A landscape with many valleys, sampled at points; each row gives a point and its height.
A ball rolls from a point to the lowest of its 2 nearest points, and stops where none of them is lower. Distance is the straight distance between rows; heights are no part of it.
pusuk h=61.0: [167 107 140 132 164 106 112 130 134 130 105 171 127  59 151 135 103 128
  94 103 116 104 157]
Zunob h=40.0: [166 142  78 120 137 144 117 149  64 109 119  99  70 160 150 130 163 161
  89 124  86  77 139]
lon h=62.2: [191 126 136 117 137 113  94 128  97 127 103 155 116 100 152 137 144 138
  78 105  82  70 162]
tuk h=28.3: [149 131 132  84 108 107 149 124 105 105 120 173  98 156 131 131 109 186
 101 133 138  68 178]
Sofe h=30.0: [102 109 153 155 121 139 150 100 148 111 136 125 191 126  92 134  97 112
 147 140 156 169 107]
Savu h=38.0: [103 148 138 168 159 169 147 142 146 147 147  91 138  85 115 122 132 110
 164 137 155 171  64]
Furib h=27.1: [159 186 118 171 179 143  99 215  89 122 139 162 101  69 142 112 135 136
 116 140 137 128  67]
guped h=2.5: [162 125 138 116 160 109 155 127 154 130 120 160 113  74 153 107  56 137
 176 130 156 101 158]
fisif h=13.5: [169 169 103 171 177 157  92 175  75 129 126 106 118 101 120 107 134 135
 101 145 121 134  99]
bufar h=9.4: [141 142 125 130 156 146 157 173 150 123 124 176  87  42 162 128  75 139
 151 118 140  93 143]
susoz h=20.5: [109 114 145 105 105 113 152 124 104 113 151 155 153 168 112 132 135 156
 103 130 147 115 133]
duzo h=40.9: [ 93 127  91 139 108 167 139 138 158 128 140 129 122 150 119 112 134  94
 192 118 160 144 109]
Kog h=50.9: [109 107 130 140 101 121 134 117 154  98 165 159 198 165 107 123 125  65
 175  90 187 135 129]
bofe h=29.7: [154 109 175 100 124  60 120  78 144 168 147 161 132 115 195 146 126  87
 151 119 112  89 158]
Kosup h=30.2: [170 193  89 151 139 170 107 180  57 115  95 114  80 141 103  82 124 187
  99 156 113 120 134]
fef h=56.8: [113 113 150 120 145 150  96  90 146 125  73  60 136 105  90 173 134 105
  80 106  79 144 111]
Fizet h=19.0: [ 47 133 157 104 121 127 175 120 140 169 156  99 101 140 153 153 138 122
 123 156 106 159  89]
kesip h=54.6: [137 134 174 148 145 124  97 117 153 181 106 103 140  79 122 156 153 124
  89 122  83 179 115]
Sobos h=68.3: [163 171  90 137  73 126 109 177 129 127 115 170 164 187 132  40 143 143
 160 119 163 148 155]
kide h=60.1: [184 117 176 123 153  92 115 100 153 170  93 138 128  42 152 144  79 146
 115 131 123 125 167]
kago h=21.5: [106 109 145 103 105 121 125  88 148 147 109  70 112 130 135 157 146 121
 147 155  93 136 124]
seg h=69.1: [126 101 187 127 138  86 157  87  95 159 177 107 174  81 128 149 103 133
  87 169 101 144 124]
pebu h=14.6: [ 59 126  96 137 147 197 151 157 128  70 138 129  79 111 128 152 143  83
 116  88  98 112  79]
miron h=3.3: [178 147 127 174 157 122 108 137 186 164 140 110 139  79 166 116 118  94
 181 143 130 148 125]
guza h=31.3: [133 127 122 159 142 147  99 141 148 128  96 127 133  92 133 151 157 109
 122  89 122 134 131]
runa h=43.3: [106 151 108 159 135 189 144 169 150 119 130 135 127  99 141 103 134  94
 161 118 177 161  92]
lakup h=8.9: [133 147 106 105  91 110 149 165  89 125 148 165 127 193 159 101 173 127
 118 129 128 114 137]
vunal h=9.2: [180 135 136 128 139  89 160 126 161 160 136 146 147 102 164  77  78 119
 182 159 141 130 146]
Motu h=35.1: [170 183  96 134 134 145  82 185  70 147 100 111  71 123 148  97 161 178
  80 156  84 112 104]
gak h=28.4: [ 84 134 112  94  90 131 126 146 164 135 119 157  83 189 117 149 160 151
 138  81 160 134 136]
Muke h=59.3: [154 103 165  93 150 117 106  75 163 148  65 111 103  68 120 155  83 157
 108 129 120 122 166]
bagip h=36.7: [112 120 128 149 145 114 167 114 101 123 178 107 147 114 126 117 120  95
 154 178 100 126  88]
Nov h=50.0: [104  74 152  99 112  89  95  70 157 135 153 144 180 159 153 174 158  77
 112  72 117 132 141]
Fuved h=30.7: [156 136 120 126 119 108 111 134 104 151 108 113 110 121 118  94 128 167
 122 157 102 134 144]
dezog h=45.0: [103 109 138 158 147 160 157 141 115  80 155 134 146 131 107 126 108 101
 116 130 139 109 110]
ves h=50.2: [101 121 141  95 104 123 114 120 140 132 130 144  99 146 162 169 180 104
 115  73 105 118 127]
movud h=55.6: [118  86 164 136 154 123 107  75 130 158 125  80 155  86 122 170 139  99
  84 131  70 148 117]
Nub h=66.4: [145 108 166 141 127 100 127 114 119 109 144 163 222 145 102 135 100 136
  90 124 153 148 146]
Tapu h=41.9: [138 122 112 147 175 173  99 131  90  95 112  79  97  91 104 144 123 146
  72 131  86 105 106]
Nodar h=38.7: [112 116 120 175 155 138 134 142  64 100 174  93 148 152 122 112 161  90
 129 162  92 112  84]
fol h=23.2: [180 145  87 139 137 122 116 121 182 143  79  92  90  92 143 104  95 143
 201 156 134 117 143]
Deper h=41.8: [139 139  87 108 105 138 141 150  72 103 116 137 101 201 136 151 169 173
  80 116 111  97 154]
bavo h=20.8: [ 86 119  75 134 127 170 136 128 132  68 132 112  99 140 115 130 157  52
 155  97 102  89  95]
dadu h=54.9: [152 102 107 139 112 112 126  96 146  86 126 137 211 198  87  93  98 133
 190 143 184 121 137]
tud h=46.8: [ 79 110 119 153 138 176 189 133 130  69 175 150 144 126 126 126  99  78
 176 113 139 139 102]
zub h=26.6: [151 115 144  97  87  72 114  85 151 156 132 143 151 150 153 124 148 109
 171  98 128 116 173]
vif h=14.9: [164 139 127 121 140  94 126 116 147 181 136  94 123  96 155  97 102 131
 195 193 115 136 120]
Tivu h=15.5: [176 157 142 146 180 128 134 191 122 136 133 186  98  46 145  99  89 154
 128 130 148 130 117]
dol h=36.5: [106 143 138  99 110 144 127 137 134 146  98 144  83 164 115 158 155 214
  56 103 150 164 130]
Bib h=16.6: [179 148  92 161 134 127  96 138 162 155 100 129 138 108 130  83 124 110
 189 147 126 143 130]
kesu h=68.1: [ 96 109 182 136 123 103 185  95  97 112 167 143 223 132  95 125  72 165
 105 160 156 172 129]
savel h=67.3: [137  97 161 114 122  73 152  88 113 121 140 150 209 153 104 114  94 166
 123 165 175 135 160]
mafe h=48.8: [106  89 118  86 117 112 113  80 132  96 131 146 140 172 135 162 151  97
  97  66 106 105 131]
sib h=68.6: [ 98  93 198 134 138  98 173  75 118 140 155 101 195 107  89 152  93 159
 110 187 126 170 124]
bosad h=31.2: [129 126 125  69 115 102 156 126  61 110 142 161 111 209 126 146 121 214
  62 127 127  89 180]
vosus h=37.7: [104 142  91 129  83 125 128 106 167 141 116 109 138 167 105 116 134 127
 185 134 171 151 136]
Zomu h=37.8: [147 111 118 155 143 161  79 126  96 119 106  94 140 105 119 140 180 123
  86 118  96 129 118]
nedo h=45.6: [111 135 123 123 116 134 104 126 116 129 129 133 162 216  85 143 175 173
  58  97 151 162 140]
kozu h=53.2: [123 148 164 133 134 131 102 141 159 190 120 120  93  86 166 146 172 126
  95 102 115 173 125]
nep h=34.2: [141 157 140 113 108 114 133 137 113 161  96 154 105 127 122 118 135 210
  84 140 139 145 148]
pemi h=25.9: [ 81 126 158 139 126 156 140  67 169 153 138  81 171 118 101 168 108  90
 145 138 143 182  98]
talim h=24.6: [124 109 169  89 121  85  98  66 128 163 103  71 104  99 145 158 138 150
 106 150  66 125 140]
neba h=19.2: [147 157 103 126 112 124 145 110 186 199 106  84 108 119 146 122  93 135
 215 165 133 139 147]
Zak h=22.3: [165 135  97 155 173 144 120 158 113 105 136 145 115  78 127 104  68 137
 144 160 127  98 119]
zag h=34.1: [100 104 122 135 101 156 113 106 151 112 113 106 156 164  79 137 129 128
 144 116 154 146 121]
Zumor h=63.7: [185 118 144 137 126 138  90 125 105 109  89 139 149 117 120 124 136 141
  90 119 136 112 163]
Bik h=47.2: [133 101 124 117 112 135 107 112 103 103 123 132 146 187 105 167 175 133
  66  87 120 127 136]
Dur h=16.0: [107 145 137 119  98 115 169 143 101 117 174 178 173 211 138  99 155 132
 112 126 174 132 127]
natu h=66.7: [170 159 125 125  89 104 107 147 112 131 107 177 176 142 125  75 132 149
 126 130 163 125 170]
pive h=43.7: [133 131  94 111  97 116 108 135 105 113 116 131 124 220  89 134 153 186
  86 123 145 117 153]
faka h=2.7: [ 88 126 112 127 159 180 121 131 166  78  98 120  77 102 138 165 122  50
 123  75  74 104 106]
vope h=19.6: [118 133  98 141 145 165 100 159 162 110  99 126  80 100 161 135 169  71
 136  96 103  94 116]
tur h=21.8: [ 43 125 159 105 125 161 161  94 160 167 138  61 124 115 131 182 132  87
 129 136 105 178  95]
nin h=33.1: [115 144 150 154 158 139 145 158 124 138 172 113 133  72 130  99 105 121
 147 173 126 146  78]
luma h=24.8: [ 85 122 145 125 111 146 152 144 141 119 133 166 115 151 135 140 141 121
 113  96 160 137 127]
guto h=55.9: [111 121 112 116 101 109 153 130 126  84 135 163 180 200  58 103  69 152
 169 129 206 134 148]
Zud h=17.0: [149 153 106 159 170 126 147 170 129 114 158 130 112  75 128  71  55 143
 182 192 148 123 102]
Dizi h=14.7: [108 134  87  77  81 113 148 150 112  87 150 173  87 224 139 125 172 144
 137 108 144  92 149]
dimi h=24.4: [140 164  85 153 156 171 130 171  57 107 119  91  87 136 114  92 151 150
 109 174 110 113  95]
Mifop h=42.7: [118 123 115 176 148 173 147 152  70  64 151 119 157 161  94 130 144 122
  91 108 137 123 104]
zosav h=17.2: [133  96 130  95 105 114 117  69 162 157 103  97 123 152 110 160 107 119
 172 127 142 136 156]
duge h=7.8: [119 159 128 123 124 124 176 156 142 164 153 137 109  91 138  78  80 145
 182 184 158 135 117]
pagud h=27.9: [139 126 132 142 142 144 138 148 139 132 125 132 140  74 126 128  91 120
 140 146 137 131 121]
rikif h=65.3: [176 114 144 132 124  98 118 143  93 100 123 167 191 144 127 101 131 127
  93 122 149 118 165]
puz h=51.6: [103 133 144 121 129 130 142 148 127 155 134 139  91 105 169 142 174 111
  90 107  99 117 108]
kapo h=17.9: [133 143 133 152 159 117  87 134 153 161 150 100 132  62 164 139 146  68
 153 124  95 137 105]
Tufer h=53.1: [146 117  94 140 101 120 109 133 139 106 130 159 191 186 109  88 148 101
 175 118 183 129 141]
tibi h=22.1: [149 153 149 162 185 122 103 195 124 138 179 176 119  45 156 118 120 118
 119 132 130 140  97]
Gev h=18.8: [139 147  72  90  97 142 137 178 110  75 108 156  69 186 128 122 147 136
 122  91 146  76 155]
delo h=27.3: [180 122 151 125 125  92  90  98 120 172  97  86 113  87 127 122 137 170
  92 181  71 131 152]
Nof h=58.2: [121 106 140 113 138 138  96  78 158 125  61  77  83  91 123 176 108 125
 106 117  78 113 153]
kasod h=21.3: [119  84 105 103  96 118  96  81 181 128  89 100  93 185  73 145  86 146
 170 115 159 125 154]
Luf h=37.9: [144 153  99 130 150 127 103 172  86 139 118 101  53  99 159 135 164 152
 100 149  67  90 120]
gidan h=48.1: [ 68 101 147 130 113 152 189 114 166 105 179 146 163 141 117 150  85  73
 184  94 182 165 108]
mozu h=25.1: [ 92 105 106  73  91 100 112  97 171 123 123 145  91 180  83 143 115 149
 145  81 171 116 161]
gom h=25.8: [130 134 149 119 127  95 123 112 161 178 152 119 109  89 185 152 128  75
 165 117 104 124 145]
gol h=52.8: [ 98 138 140 111 127 127 142 152 111 159 117 112  78 145 153 115 180 159
  99 149  81 131 114]
Vol h=40.5: [ 91 128 114 193 147 187 162 151  56  68 182  95 162 161 113 116 176  97
  97 127 102 142  58]
Ler h=15.0: [ 71 139 137 103 104 115 182 134 136 163 156 115  93 128 144 108 102 131
 168 178 126 131 104]
vepe h=22.0: [170 101 128 105  91  72  82  72 171 161  92 130 135 153 116 151 142 136
 146 100 138 137 172]
razik h=24.0: [123 140 106 106 107 128 131 140 107 101  98 152  82 149 127 107 137 160
 132 137 135  95 156]
lozar h=49.3: [ 84 105 147 147 120 131 153 106 152 102 184 138 191 138 144 155 133  48
 151  72 151 158 107]

Two balls start at each pair of points below. Name the first point that both come to, or write none.
dadu, zag -> duge
duzo, runa -> duge
Bik, Mifop -> none

Call two points neighbours if one is among the 2 nearest of the other. Go from one point of each pair to the other, from neighbour to neighbour, staying as low as possible. Name the highest point that can't be avoided.
zosav, duge -> Sobos
faka, zosav -> Tapu
zosav, miron -> bofe
lakup, zosav -> gak
guped, fisif -> Furib
miron, guped -> fol
